A landscape with many valleys, sampled at points; each row gives a point and its height.
A ball rolls from a point to whichever of its 2 nearest points has the largest drop for the distance, and stops where none of them is lower. Distance is the straight distance between rows; heights are no part of it.
teki h=283: [ 15   0  -2  18 -14   7 -10  11  14  15  12 -25   5  11  13   8 -19 -18
  22   6  -8  -5 -12  -9  -4  21   7   3  13  -5  -6  -6  -3   1  -5   7
 -16   5   0  21  11]
borub h=418: [-23  40  -3  17  17  26   9  -3  -9 -12   0 -15   4   9  -7   2  16   9
  -5   7 -27 -21   1   2  10   1   0 -14 -21  13  -2  16  -3   8 -16   2
   5  19   1  -5  26]
gulit h=278: [  3 -27 -27   6   6   6 -32  20  -4   4 -15  14 -32   1 -13  -1  10   9
   2 -19  -8   5  -6   6   0 -15  -1   6   1  -9  35   3  13   0  16  13
  -3  -5  26   7 -25]
Pim h=389: [ -3  -2  26  -2  -7 -21   0 -14   9  -9  12   7  25 -15 -12   9  -7  11
 -20  -1  16  33  13  -8   2  16   8   6  27  26 -21  -5  -5  -8  -4  10
  -6 -22 -21 -13  17]
gigug h=312: [ 17 -31  -3 -23   2   9  -7   0  12  16 -12   4 -20  17   6  -7  -9 -15
   3   7  11  -5   0  15 -11 -32 -10   1 -15 -33  14  -7   2  -1   8 -21
  -9   7  27  12 -11]
ginem h=529: [ -9   7  12 -11 -43  -5  23 -15  28  -4   5  11  15  13 -17  32 -15  -5
   3   6  28   7  -7   2  -1  -5  18  11  14  16 -18 -17  -7  -6   7 -11
 -19 -27   8 -18  -2]
pali h=26: [-33   3 -16  13  18 -10   2   6   1   9  -2  13 -19 -13   4   2  -5   2
 -21  -3 -14   0 -10  -8   1  15   2  -5   6   8  16  13  22 -12  27  18
   3  -9   3 -24  -6]
rufed h=175: [ -9  23  -4   6  33  20  -3  10  12 -14  -7 -18  -5  10 -13 -12  -7  -5
  -4  33  -6 -37  14  16  18   8  -8  -1  -5 -17  25  21   0  14  -6  10
  21   4  -7  -6  -5]
tulo h=223: [ 20   6 -20  20  -6   5  -8  20  10   5  13 -25   8  10  12 -10 -21 -31
  19   9 -12  -9  -5 -14   4  22  -2   4  17  -8  11   9   0  31 -14   4
  20   8  -6  35  -7]
difod h=232: [  8   4   2  -8   1 -29  -7 -20 -35  -8  -9  15  19 -18  11 -25   8  27
 -17  -7   0  31  11 -13 -14 -13  -5 -19  -5   7 -19   3 -28  -2  -5 -12
  25  10 -21   4  -3]
sog h=579: [ 31   0   8 -16  -1  27  15   2  30 -20 -12   6  -2  17   6   2   2 -10
   7  19  28  -4  14  31   8 -28  -2  16  -4 -12  21   5  -5  -3  12  15
  -4 -13  17  -1 -23]
leri h=539: [-13   9  -6 -22 -18  11  40   0 -19  21   5   9  -6  -2 -17  35  11 -20
   2 -44   6 -20 -10  12  -5   0   3  13 -17   7  -1 -12  13  23  18  -5
  -8 -14   9 -13 -26]
Fevep h=363: [ -4 -14 -43  -8   9  12  -1   6 -11  14  -1   3 -29   1 -18 -31  10  -4
   5 -14 -26 -29 -15 -22  -3 -13  10 -20 -16  -1   7   7 -20  12   0 -23
  18   7  12 -10  -4]
neme h=561: [-33  14  -1  16  -7  25   3  12 -10  -9   5  -5 -25   6 -31  13   6  -7
   8 -18 -29 -14 -10  -3  13  21  -2 -10  -3  16  21   6  14  29  11  28
   4 -10 -14 -21  -8]
suze h=93: [ 36 -10  -1  14  -1  -5 -26  28  -7 -13  -4   5  -1 -13  -2 -18   4   7
  25   5  18  17  -1   7   3   0   1  17  25 -16   5  11  -7  -3 -23   4
  12   4   4  23  -8]
dul h=749: [ -7 -14   5 -15   3 -17   1  -5 -18   6 -10  10  16  -5  21   4  16  15
  -8   1  10  10  16   4   1  -7 -19  -3 -16 -14 -21 -18  -4 -17 -16 -26
  -6  19 -12  22  23]
lomo h=144: [  4 -19   0 -10  -9   5 -23 -13 -22   1 -12 -14   0  18   3 -16  -8  -8
  -3  15 -33  11  18 -14  -8  12 -25 -23 -16 -13  -2   0   0  17 -11 -15
 -12  28 -17   9  22]
Fik h=400: [  1  15   5   1   7  23  13  -5   3  -2  -1 -22  10  16   8   8  10  -7
   8   8  -9 -28   6  12  12  -3  -7  -3 -25  -3   0   2   1  11  -7  -1
 -13  13  -2  20  14]
tos h=239: [ -8  22   3  21  17 -13 -33  11 -24 -18 -16  -1  -3  -6   0 -20   7  15
  -8  26 -28   9  16  -6  -1  -2 -32 -19 -12   7  20  20  -6  -7  -5 -13
  33  10 -11   2  12]
Kileg h=396: [ -5   9  16 -18 -25  15  17 -29   7  -9 -10  -3  15  29   5  25  14  -1
   0  17   2  10  10  14  -2 -18 -10  -8 -30   1  -8  -7   4   7   5 -16
 -29  13  -4  -6  21]
namo h=608: [ 20  -5 -20  19  24  15  -6  34  -1   9   8   6 -28 -16 -15 -12  15 -16
  27 -18   2 -23 -13   2  17  -1  10  10   4 -12  14  -2 -15 -14 -11   1
  15  -7  31  15 -16]
Siz h=469: [ -1  16  -4  -3   4   3  20 -13   9  -9   4   9   3  -5   1 -11   2   9
  -2  -5  10  -2  -5   3   3 -14  22   6  10  17  -2   5 -17  -5  14  17
   8 -11  -1 -12 -12]
senu h=708: [-23 -24  -5   2   0 -12 -16   2   4  15   0  18  -9   1   3  29  16  21
 -11  -8   0   1  10   0   0   0 -14  -5  -9   1  -6 -17  18 -38   3 -18
 -26   3  12  11  30]
todu h=665: [  2  15  29  27  10 -23 -31   6 -19 -21   0  -3  20 -21  -1   1 -12  19
 -18  17  -1  35  21  -5   3  28  -7  -4  22  30   2  12   0 -20  -5  11
  19  -9 -10 -11   8]
fum h=372: [ 26  12 -17   3   4 -20   6  -6  24   9  20  12  27 -18   4  -3   3  12
   3   7  22  -6   2   1  -3 -21  24   7  17  -5 -36 -17 -21 -18 -12 -20
  29  -7   3  11  -1]
Vafi h=201: [ 20 -25   0   8   8   2 -39  19 -13 -13 -13  14 -28   0  -7 -15  19  12
  18  -3   7  14   0   7   5 -18 -13   3   7 -16  22   9   3 -10  -8  -2
  -2   9  19  18  -3]
kap h=155: [  3  10   0   4  -9  17   5  14   7  -5   4 -29  10  14 -14  -8 -17 -23
  20   9 -17 -14  -1  -6   9  31  -6   2  10   0  10   9   4  49  -6  20
  16  -2 -28   7  -9]
bugok h=650: [ -2  25  33  19  10  -2 -30   3  -4 -35   1 -20  24  -8  14  17   0  14
  -5  14   8  23  22   6  10  21 -13   5  24  11  -4  13   0 -10 -13  14
   3  -5 -10   1  13]
dokid h=524: [ 40  11  -3  12  26  20  17   8  28 -10   2  10 -11  -8  -3 -10  12  -7
   9   6  19 -14   6  27  11 -19   5  17   0 -25  11   8 -10 -22   1  11
  12  -6  31  -1 -25]
Gev h=267: [-13 -34  22 -10  -2  15 -16   0 -10  -8  -9  -7 -16  14 -13   8 -13 -13
  16  -2 -11  15   5  -1  -7  20 -24  -1  -7   0  20  -1  40  24  18  13
 -22   4 -13 -10 -14]
viki h=502: [-14   2 -38 -18 -12   9  20  -7 -21  16  -9   5 -17   0 -11  17  21   8
  -9 -42 -19 -24  -5   0 -10 -16   7   3 -28   8   8 -14   4  15  22   2
  -7 -12  14 -16 -31]
Dat h=629: [ -3  20  34  23   6  23 -31   4  11 -34   0 -28   3  15   5   7 -11   1
   1  24  -8  17  12   4   9  13 -12  -3  16   5  20  19  12  -3  -1  25
 -10   1  -5 -23   8]
mab h=42: [ -6 -12   4  -2 -30  -1  -5 -27 -16  12   4   0 -15  22   0   1  -2   8
 -11 -17 -34  16  -2 -21 -12  -8  -3 -25 -22  10  -3 -15   0  -1   2 -11
 -32  17   0 -15  16]
volaz h=254: [  3 -25 -20 -16  -1  -2   4   3  14  16 -10  16 -19  10  -1  21   1  -8
  -2  -6  13 -10   8  22  -9 -23  -6  12 -14 -19  15 -16  12 -15  23  -8
 -11 -13  32   3 -22]
Dap h=732: [ 39 -12  -8 -18  -9   5  -4  -1   1   1   1   3  -8   7 -12 -43  -2  -2
  10  -6   9   0 -16   4 -14 -38   6   6  -1 -28   6  -1 -19  15 -11  -6
   8  10  13   2 -23]
memi h=681: [ 26 -18 -17  -9 -20  18 -22  12  -2  20   3 -14 -26  17 -13 -24 -26 -21
  15   8  -7  15 -27  -5 -15 -10  11  -2   8 -19  17   8 -14  21 -17  -9
  -8   5  18  11   0]
Fedoz h=688: [-22   8   8  15  -1   5  -7   0  18  -3   9   5   2   9   8  41   9  22
  -6   8   1   1  11  10   8  -1  -8  -7  -3  12 -11  -6  16 -40   4  -6
 -25  -1  15   0  35]
Dipin h=191: [ -2  10 -34  12   1  -6  15  -6   4  20  10   1 -14 -13   8 -11 -13  -2
  -6 -11 -14  -6 -20 -23 -19  -5  36 -11   0  17 -18   3 -16 -11   8   0
   8  -3   9 -32   6]
fumo h=75: [ -3  30 -27  10  27   4   2  -1  17  -1  -2 -16   8  -3  -2 -26 -21 -12
  -7  41 -15 -23   1   5  -2  12  12  -1   5  -7  10  28   1   9   6   5
  26   5  -9  -9  -3]
besiv h=564: [ -5  13   0 -11 -23   4  15 -22  25 -24  -4  23  15  17 -12  36   7  19
  -5  12  27   9   8   6  12 -23  11  -2   0  28 -14 -15 -15 -17   6  -6
 -15 -26  15  -8  13]
Giz h=222: [  7 -12  21  -7  -8  27 -11  -2   5 -17  -9 -26  -4  19 -11   0 -15 -11
  25  12 -10   0   9   1   1  17 -18   1   1   0  17  10  13  32   0  16
 -13   7 -16  -2  -8]
kuv h=519: [-12 -27  27   5  -2 -25 -13  -1 -31 -20  -6  12  -2 -19  -3   2   5  18
 -20 -14 -14  42  19 -18   8  31 -16 -10  10  22   8   2  13 -11   3  14
  -8  -3 -10 -21   3]
Bot h=326: [ 25   2  -5  15 -29 -15 -17  -5   8  15  24 -14  17   9  19  -1 -39 -20
   6   2  -8  23  -5 -19 -11  20  16   6  25  -7 -12 -11  -1   6 -16   1
  -7   7  -2   8   6]
mevof h=359: [ 10   2  16   7 -14 -19  -4 -14   0   2  15  -7  28  -2   7   1 -23  -8
 -11   4  -4  31   4 -10  -4  29  12   3  24   5 -19  -8   4   4   2  15
  -7  -3 -20 -12  13]
zad h=356: [ 10 -21  13 -16 -16  -4  -3   3 -10  -4   4   3   5   1   0   5  10  14
  24 -23  20  -6  12   1  -1  -8  -4  11  -1   5  -7 -18 -10  -8 -16  -9
 -13  -1  -3  19  -7]
ziri h=447: [  4   2 -11   1 -17 -10  19   9  32  18  23   5  10 -17  -2  14 -10   3
   6   1  20 -15  -5  -8  -3  -6  30  14  21   6 -32 -20 -15 -23 -13  -8
   2 -23   0   5  10]
modor h=361: [ 11 -15  -8 -31 -11  11   3 -23  17   0 -12   8 -10  26   8 -13  -6   4
 -11  14   2  -8   5   7 -15 -39  -7  -9 -21 -18  11   3  -6   7  14 -10
 -10  11   5 -10  -6]
Damul h=497: [ -9 -21  26  -2 -15  -6  -8   4 -35 -11   1  -4   7 -11  -5   4   5  -3
  11 -21  -8  23   7 -15   2  36 -15  -3   9  12 -10 -10   5   8 -10  10
  -7   4 -27  -5   7]
sab h=456: [ 27  32  -3  24  22  17  -5  16  19 -19   6 -11   8  -5   1 -11   4   2
  14  15   8 -14   0  16  15 -13  18   9  10  -5  13  14 -17  -8  -8  17
  19  -2  13   7 -12]
zavuk h=610: [-18   6  23  25  -1  13 -14  -2  -1 -17   7 -11  -9  17 -11   8  -8   1
 -10   8 -33  16   1  -3   5  24  -4 -17   2  15  14  11  19  -2  12  24
 -13   2  -9 -25  11]
Zil h=289: [-14  18  20 -10   2  17  29 -16 -17 -16   2  -4  18  -1 -14   2  24 -14
   2 -28   9  -8 -14   8  13   9   2  16  -9  18  -5   4 -10  41  -2  17
  -5  -8 -18   1   0]
pafe h=651: [ 21 -18 -27   7   1  19  -3  24   0  27   2  -5 -39  -4 -10 -10 -12 -30
  23  -9   2 -13 -29   0  -5  -3  21   4  10 -20  13   4 -14   3 -11  -3
   1  -6  37  11  -5]
zeled h=198: [ 25 -12   9   0  -7 -21 -23  14   8 -16   4   2  20 -26   6  -6 -13  11
  10   7  29  34  19  -2  -7  14   5  20  33  -2  -6   8   1  -9 -22   5
   3  -6 -14  16  -2]
pez h=465: [-18  -2  -9 -25 -23   4  17 -24  -7   4 -12  12  -1  19  -7  20  20  16
 -10 -25  -1   2   3  10  -5 -23  -6   3 -26  10   8  -8   9   9  24  -4
 -19  -4   6  -9 -19]
Fosa h=313: [-11 -25  -4 -19 -25  -5   3  -5  10   8 -13  15  -1  23   0  47   3   0
   4   9  15   2  14  17   1 -13 -18   5 -12  -8   3 -20  26 -16  18 -26
 -32  -5  16  -2  -4]
sez h=842: [  2  15  13   6   3  -3  24   4  12  -2   8 -21  33  -2  21  16   7  -9
   0   3  18 -14  -1   6  17  28  -3  18   7  -7  -9  -3   6  11  -7   5
   5  -9 -10  33   3]
lonu h=56: [  8 -25  -9  -3 -21  -3 -20  11  -1  16   7  18 -26  -2  -6  -9 -14   3
   7 -19   5  15 -18 -12 -13  -9  18   4  17   1   7  -9  -6 -13  -1  -2
 -15  -2  13  -1  -3]
zuvo h=337: [ 12 -13  11 -23  11   9   5  -2  -9  -1 -15 -15  14  12  22  -4   7 -10
   5  11   6 -15  14  12   6  -6 -31   0 -24 -25   1  -4   5  16  -9 -11
  -7  17 -10  32  -3]
vefur h=728: [-12 -32  -8  -7  19 -14 -23   6 -17  13 -10  18 -14  -2  10   0  19  12
  -4  -8   2  -7   5   2   4 -10 -17  -9 -10 -14   4 -12   9 -21   2 -19
  -7  15   9  21  14]
Vebi h=113: [ 22 -20   3   5  13 -30 -33   3  10   4 -12  32 -15 -19   7 -23   1  21
 -12  19  15  29  -6  -1 -11 -15  -2  -5   9 -15  18  14  10 -32  14 -11
   3   4  12  -2   5]
fub h=806: [  6   5  -6  -7 -32 -25  -8   1  -3  23  28  -7  10 -10  12  -2 -17   1
   2 -19   4   0 -10 -15 -12  -3  15   9   9 -10 -38 -31 -23   0 -26 -27
   4   4  -5  14   1]
gufog h=181: [  9  20 -34  26  32  -5  -6  12  12  11   9 -16   4 -12  14 -13  -8 -18
   4  26  -9 -24  -6  -1  -3   3  21   0   3 -11  -3  12  -6 -12   0 -11
  20   5  14   8   9]
zoli h=533: [-18  17  -6   9  -1  10   5  12  -5 -11   1   2 -17  -4 -22 -20  -1   0
   4 -10 -16   4  -8 -15  13   9   7  -2  18  34  24  18  -6  21   9  27
  24 -11 -18 -27 -17]
nodob h=154: [ 14 -28 -13 -13 -14  -9   3  15  17  25  12  19 -26  -9  -8  -4 -13  -3
   4 -13  26  -5 -21   7 -15 -22  18  18  11 -28  -4 -17  -9 -16  -3 -15
   1 -12  30  -2 -18]
sena h=173: [-18   6  10  -6  22 -22  11 -15 -20   5 -15  11  18 -12  12 -18   4   1
 -30  13  -5  20  -1  -1   0  13 -10  -9  -6  -1  -4   9  18   4   6  -3
   7  14 -28  -4  16]
dar h=589: [-28   4 -16  22  -1  20 -13   3   4  -2   0  -9 -33  20 -21   7  -5   7
  -7   5 -45 -13   1 -10   2  16 -11 -20  -8   7  23  12  10   9  12  13
  -6   6   3 -20  10]
Rur h=431: [ 17  -1 -18  -9 -13  -4 -12 -12   8   9  -1  -6  -3  16  -4 -35 -37 -11
 -18  20 -26  12  -6 -17 -16   2   9 -12   5  -5   7  10  -9  19   1  -1
   3  14 -12 -12   2]
lafu h=645: [-11  -3  20  -8  -6   5  44  -2  17  21   6  -9   0   4   1  35 -13 -37
   8   5  11 -15 -22  15 -12  26   6   9  -3 -14 -10  -4  19  15  20   7
  -8 -19  -4  -5  -5]
ziku h=358: [ -4 -13  20 -24 -27  -3  26 -14   9  11 -13  -5  12  30   7  30  -3 -17
   3  21  15   2  -2  14   0 -14 -15  -1 -24 -18 -13 -21  13  10   8 -37
 -28   9   4   0  -2]
Migef h=451: [  6  -3 -38   7   4  -9  -3 -22  32   7 -10  15 -29   1  12   3   5  20
 -15   3 -22   3  -5  -5 -20 -30  12 -21 -15  -2  12  13  -4 -23  26   0
  -4  -7  32 -19  -5]
gam h=310: [-13 -33  -7  -7   0   2 -29  11 -12   3 -18   6 -20   7  -8  15   5   9
   0 -20  -7  11   7  -1  -3   0 -16   8 -10  -1  30  -8  38   8  27  13
 -20  -4   7   1 -25]
sode h=537: [  4 -19   7  12  -6 -35 -18   7 -19  -4  -5  23 -16 -18  -7 -15  -4  23
 -15 -12 -17  36   4 -27   3  10  -4 -17  13  28  20   9   1 -21   0  13
   6  -6  -3 -15  -8]
vaza h=285: [ 30   9  -3  16   1 -23 -25   8  15  -2  16  16  20 -34  -5  -6  -1  21
   5   8  24  11  17  -3 -13  -8  15   5  31   3 -25   2  -8 -22 -17  -5
  22 -11  -4  21   6]
Ner h=108: [-37  18  -5   8  40 -13  15   4  -7   8 -12   9   0 -20   9 -11   4   0
 -26  19  -7  -5 -10   3   6  16   0  -5  -8   2   5  20  26  -8   9   0
  17   6  -7 -13   9]
bosa h=322: [-15   7  13  -4  -4  -2   3 -18 -32 -24 -19   7  -1  -1  -5 -19  17  24
 -17  -9 -25  24  11 -15   4   2 -25 -25 -18  24   5  17  -9  17  -8   8
   4  10 -23 -12   8]
sidis h=501: [ 16   1 -29   6   6  -3  11 -14  22   4   2  13 -11  -1   4  -8  10  12
   4   5   4  -8  -7   2 -13 -37  20 -10  -8  -8 -12  -3 -19 -27  13 -12
   8   1  30 -16   1]
kobu h=795: [-15  11   4   5  13 -10   3   6  -4  -2  10   4  17 -20   0   9  15  19
   1 -10  16  -8   8   1  10   4   7   6   9  15 -25  -8  -6 -16 -16  -1
   5  -5  -9  15  20]
tak h=105: [ -3 -16   1  11 -14  -9 -16  -1 -10  22  13   3 -17   2   2  -1 -20  -5
  -6  -9 -17  17 -11 -25  -9  10  10 -11   8   6  -1 -13   0 -18   4   0
 -18   6   2 -13  18]
bupu h=434: [-18   8   0  -9 -19  18  18 -33  12  -7  -7   3  -7  22  -8  25   5   1
 -11   3 -13   3   6  15  -7  -4  -4  -6 -21   8   9   5  18   7  28   8
 -22  -5   7 -19   4]
fafa h=426: [  1   3  19  -3   2 -10  -6 -11   9 -25  -2  15   8  -8  -5   0   6  30
 -11  -5  25  31  10  -1   3  -8   8   5  22  33  -2   6 -11 -11   7  19
   1 -18  -4 -15  -3]
Gafat h=259: [-24   6  17   3  19  24  -4   0  14 -20 -14 -16 -13  16  -6   8  -8  -4
  -9  18   0 -20  12  21  13   7 -21   0  -6 -14  32  21  26  15  13  24
  -4  -4  -4 -11 -11]
napi h=770: [-27  -1  17 -12   9  -7  18   3  -9  -1 -10  16  24 -12   3  21  35  17
 -10  -8  17   4  13  10   9   6 -14   9  -9   4 -24  -9  10 -12 -23 -12
  -8   9  -5  17  29]
pirap h=504: [  7  24  -8  19   4  -2  -5   3  -1  -6   1  -1  -4  -8  -5 -23 -12   6
   3   8 -10  12  -7  -9  -4  -3  24  -4  20  24   9  15 -14  -3   2  21
  15  -4  -5 -11  -8]
zomek h=226: [-16 -17  17 -23   8 -24   8  -5 -16  -2 -12   6  21 -11  11 -15  -2  -7
 -11   0  20  16   1   1   3  18 -12   9  11 -10 -13  -5  13   9   0  -2
   6   0 -30   5  -1]
mav h=480: [-11  40  -8  19  41  21  19   5  -2 -13   3 -11   6  -3   4   1  28  11
  -2   5  -4 -32   7  16  17 -11   8  -3 -18   7  -3   9  -8 -11 -16  -3
  15   6  13  -4   6]
Vopop h=823: [  8  11   8   0 -41  -8  17  -5   2  20  32 -22  27   1  17  22 -10 -10
  11 -21   5  -8 -15 -18  -9  22  11   9   6  -6 -29 -26  -5  21 -16 -18
  -3   1 -11  19   4]
zik h=605: [ 20  12  -1  -7 -15  16   2 -11  26 -25  -5  17  -2  17  -1  16  18  21
   6   3  18   1  16  15   7 -42   7   3  -4  11   4   0 -16 -15  16   9
  -3 -12  27  -9  -8]
keb h=360: [  1   5  18 -24  -6   9  29  -7 -21 -11   4   4  14   2 -12   7  27   1
  12 -37  21 -13   3   7  20  -6   0  17  -9  19  -3 -13 -17  10 -11   1
  -4 -14  -9  13 -18]
Sas h=309: [-11  30   9  25  29 -11  -9   4  15   3   9  -5  17 -19   9  10 -14  10
 -14  26  11   0  -1   9   4  11  14   4  23  15  -7  12   6 -30   7  11
  12 -11  -1  -6  15]
Fabos h=109: [-21   2 -21  12   9 -12   8   7   8  19  13  18 -12 -28  -1   8  -6   9
 -12 -12   6  -7  -9 -11  -1  11  25   1  13  18 -12  -2   6 -26  13   4
   5 -14   5 -19   7]
mas h=281: [  2  12 -41  14  17  12  14  18 -12  11  10  -9 -15 -16   0 -18   7 -17
  15 -16 -10 -34 -15 -17   0   0  32  -8  -9   8 -13   0 -22  -1  -3 -10
  19  -1  12 -15   2]
depi h=260: [  2  31 -12  31  20 -15 -21   3  -2   7  13 -11  17 -15  16   0 -13  -1
  -5  20 -15   4   1  -4  -2  17   6  -8  14   9 -14   8   2 -17  -4  -3
  17   7   2  12  21]
vapi h=282: [-10 -26  18 -19  16  -5  11   2  -5   2 -13  -1   6   2  10   3   3  -8
   1  -1  21  -5   7  14   8   2 -23  11  -8 -12   1  -5  20   3   7   0
  -7   5  -9  15  -8]
Meb h=224: [ -2  20   6 -14 -13  20  20 -18 -12 -12   4 -17  24  13 -13  -8  -1 -18
   4  -9 -11 -13  -9  -2   8  22  -2   3  -3   5  -8   9  -5  54 -10  12
   7   0 -30   9  -4]
Fer h=192: [  1 -12  -2   2   3 -11 -32   3 -38 -16 -17  -2  -1  -3  12 -17   8   7
  -4  11 -20  24  25  -9  -4   4 -32 -19  -7  -3   1   5 -10  -7  -6 -13
   2  25 -13   9  18]
nosof h=395: [  3 -20  27 -25 -27  -8   7  -7  -9  12  -2 -16  13  14   8  15  -1  -6
  21  -8  16   4   2  -2  -8  -4 -18   6 -13  -9 -13 -25   6  13  -7 -32
 -27  12  -7  10  -9]
deto h=551: [-11  13 -17  23  38  12   6  25  -1   1  12  -2 -17 -14  -1  14  22   0
   9 -17  -1 -38   4  10  24   2  10   6  -8   0   6  -2  -3 -27  -7   3
   4 -11  23   2  -8]
lurum h=576: [  2  -5   3 -23 -18   0  34  13   2  25  16  10  -5  -8  -6  16 -10 -19
  10 -33  27 -25 -11   3   0  -3  10  19   0   1  -8 -24  -7  -2   0  -7
  -3 -20  14  -2 -29]
budam h=498: [-10  -2  -4 -14 -27 -17  28  -4  35  13   7  15   0  -3  -6   8 -28  -7
 -10   8  26   3 -12   2 -10  -8  26  13  23   0 -24 -23 -10 -17   8  -6
   4 -25   6 -23 -10]
las h=784: [ 20  -8 -15  -3  -4 -23 -14   4 -14  17  12   3   6 -14   7 -29   4  -3
  13 -16   3  -9 -15 -12  -7 -14  11   5   8 -24 -23 -17 -28  -4 -22 -28
  25  11   4  22  -6]
vemag h=414: [-12 -17 -15 -16  -7   9  -3   0 -22  22  -2  -4 -19  12 -13 -16 -11 -15
   2 -13 -22 -17 -16 -19  -7  -2  -9 -14 -17  -4   1  -8  -4  24  -1 -16
   0  15 -10  -1   2]
Bosi h=413: [ 15 -13   4  -9 -15   2  -4  20 -30   4   8 -14   3   0  -1  -9   7  -9
  32 -31   3 -15  -4 -13   3   1  -8   5   1  -2  -7 -17 -20  14 -25  -7
   3   7  -6  31 -15]
tili h=96: [  8 -18  19  -7 -29  -2  -9 -24 -22   5   6 -18   5  17   4   1  -9 -11
   0   1 -30  21   4 -16 -17  13 -12 -18 -17  -7 -14 -17   8  11  -8 -13
 -26  22 -17 -13  18]
nika h=615: [  2  -5  -1  -8   5   9  38  24   2  28   7 -13 -11 -15   6  16 -19 -40
   9 -16  13 -36 -23   0  -4  19   3  14   1 -11  -2 -11   9  16   8   5
   6 -11   3   0 -17]
bulav h=818: [ -8  -2  19   8   6  -5   0  20  22  -5  10  -8  17 -12   4  24   6  11
   4   9  23 -10  13   5  15  19  -5  13  18   4 -12  -3   9 -24 -11   7
  -8 -18  -5  20  15]
bavor h=344: [-35  -6   8 -14  23   8  39   3 -16  13  -9  13   2 -11  -1   4  13 -17
 -13 -11   7 -15 -12  11  12  13  -8  10 -17  -6   2  -1  29  24   6   7
   4   2 -11   5  -2]
suko h=330: [ -3   7  26  15  18  20   5  19  21 -16  -5 -22  -2   9  11  22   1  -4
   8   8  17 -19  11  23  21   6 -16  17   1  -8  21   7  13  -8   1  21
 -11  -8  10   9 -10]
gusi h=669: [-10  19  29  15   5   5 -15  -9   8 -20   5  -6  18  10  14  29   6  18
 -15  19  -2  24  13  10   5   9 -10  -8   2  21 -13   2   8 -21   3   7
 -15   2   1 -15  35]
Biko h=461: [  6  -5  14   1 -18   0  -2  18 -29 -17   2 -19  20 -12   8   3   8  -5
  29 -25   5   6  12 -16   9  30 -15  13  15   7 -12  -4 -14  20 -24   7
   9  -2 -22  30 -10]
bapas h=707: [ 39 -13  -7  -9  -4  20 -17   6   2  -8  -8  -7  -9  16 -11 -29  -6  -5
  16  16  -2  -1   1   7  -1 -20  -1   1   1 -16  20  15 -10  25 -14   6
   3  10  -1  16 -12]
soru h=398: [  2  -7 -16 -22   0  -9   7 -19  20  14  -5   3  -3   9  10 -30 -27 -11
 -22  22   1  -4 -10  -1 -22 -22   7  -5  -4 -20   2   4  -3   5  16  -8
   5  10  -9 -15  -8]
kub h=405: [ 18  -7 -19  -9  -1   0 -17 -20  17  -7 -13  20 -25  13   0 -22   8  25
 -10   3 -17  -2  -1  -7 -11 -39  -3 -22 -16  -4  22  22  -7   1  14   0
   1  10  15 -13  -9]
kag h=761: [ 34  -1 -19  -7  11 -11  -1  -8   1   7   4   0  15  -4  13 -33   4 -10
   3   7   4 -15  -3   4  -5 -23   4   3  -3 -33 -11  -3 -15   7  -7 -20
  28  16   4  20 -12]
kon h=367: [-33  28  19  11  11  17   8  -9 -22 -26 -10  -2   8   2 -18   0  28  12
 -11 -10 -25   5  -2  -3  13   9  -5  -9 -15  23   3  14   3  25 -15  14
   1  11 -15  -5  18]
lakig h=279: [-11   1  -7 -13  -3 -16  11 -15 -34   1  -8  17  -2  -8   2 -30  15  20
 -11 -22 -19  12  -9 -24  -5 -16  -3 -22 -12  18  -6   5 -19   6  -9  -6
  14  10 -17  -5  -4]
dosu h=399: [-40  17  23   2  25  11  29 -10   9 -14 -11   5  20  -2  -8  13  23 -12
 -22   2   4   1 -10  24   8  16  -3  13 -15  -1   1  13  22  20   8  16
  -4   3  -4  -5  15]
Durer h=378: [  8  31   0  22  28   3   8  10  31  -9  12  -5  15 -15   4  16   6  13
   1  19  21 -19   5  24  11  -9  19  11  17  10 -12   7 -11 -30  -1   8
  17 -18  16   1   4]
famu h=180: [ 25  -1  -6   2   7 -38 -21 -15 -10   8 -10  19   4 -16  12 -34  -4  12
 -17  18  -3  25  -1 -13 -19 -15  -1 -18  -2 -11  -2   5 -10 -14   4 -17
  23  11  -6  -1  -1]
vure h=667: [-15  -5  13   2  10   7  14  -1  15   9  -1 -10  -1   4   3   8 -22 -29
  -6  24  -1  -4 -12  10  -6  27  -3  -1   2 -16   1   9  27  13  23  24
  -4  -4 -17  -7   0]

Call two points neighbours if one is among the 2 nearest of the other. Go from one point of each pair to the other, from neighbour to neighbour, staying as low as possible. Name the highest point that can't be avoided.
zad, suze: keb
Vebi, suze: Vafi
Vebi, fumo: zik
lonu, kap: bosa
mab, lonu: tak
suze, kap: gam
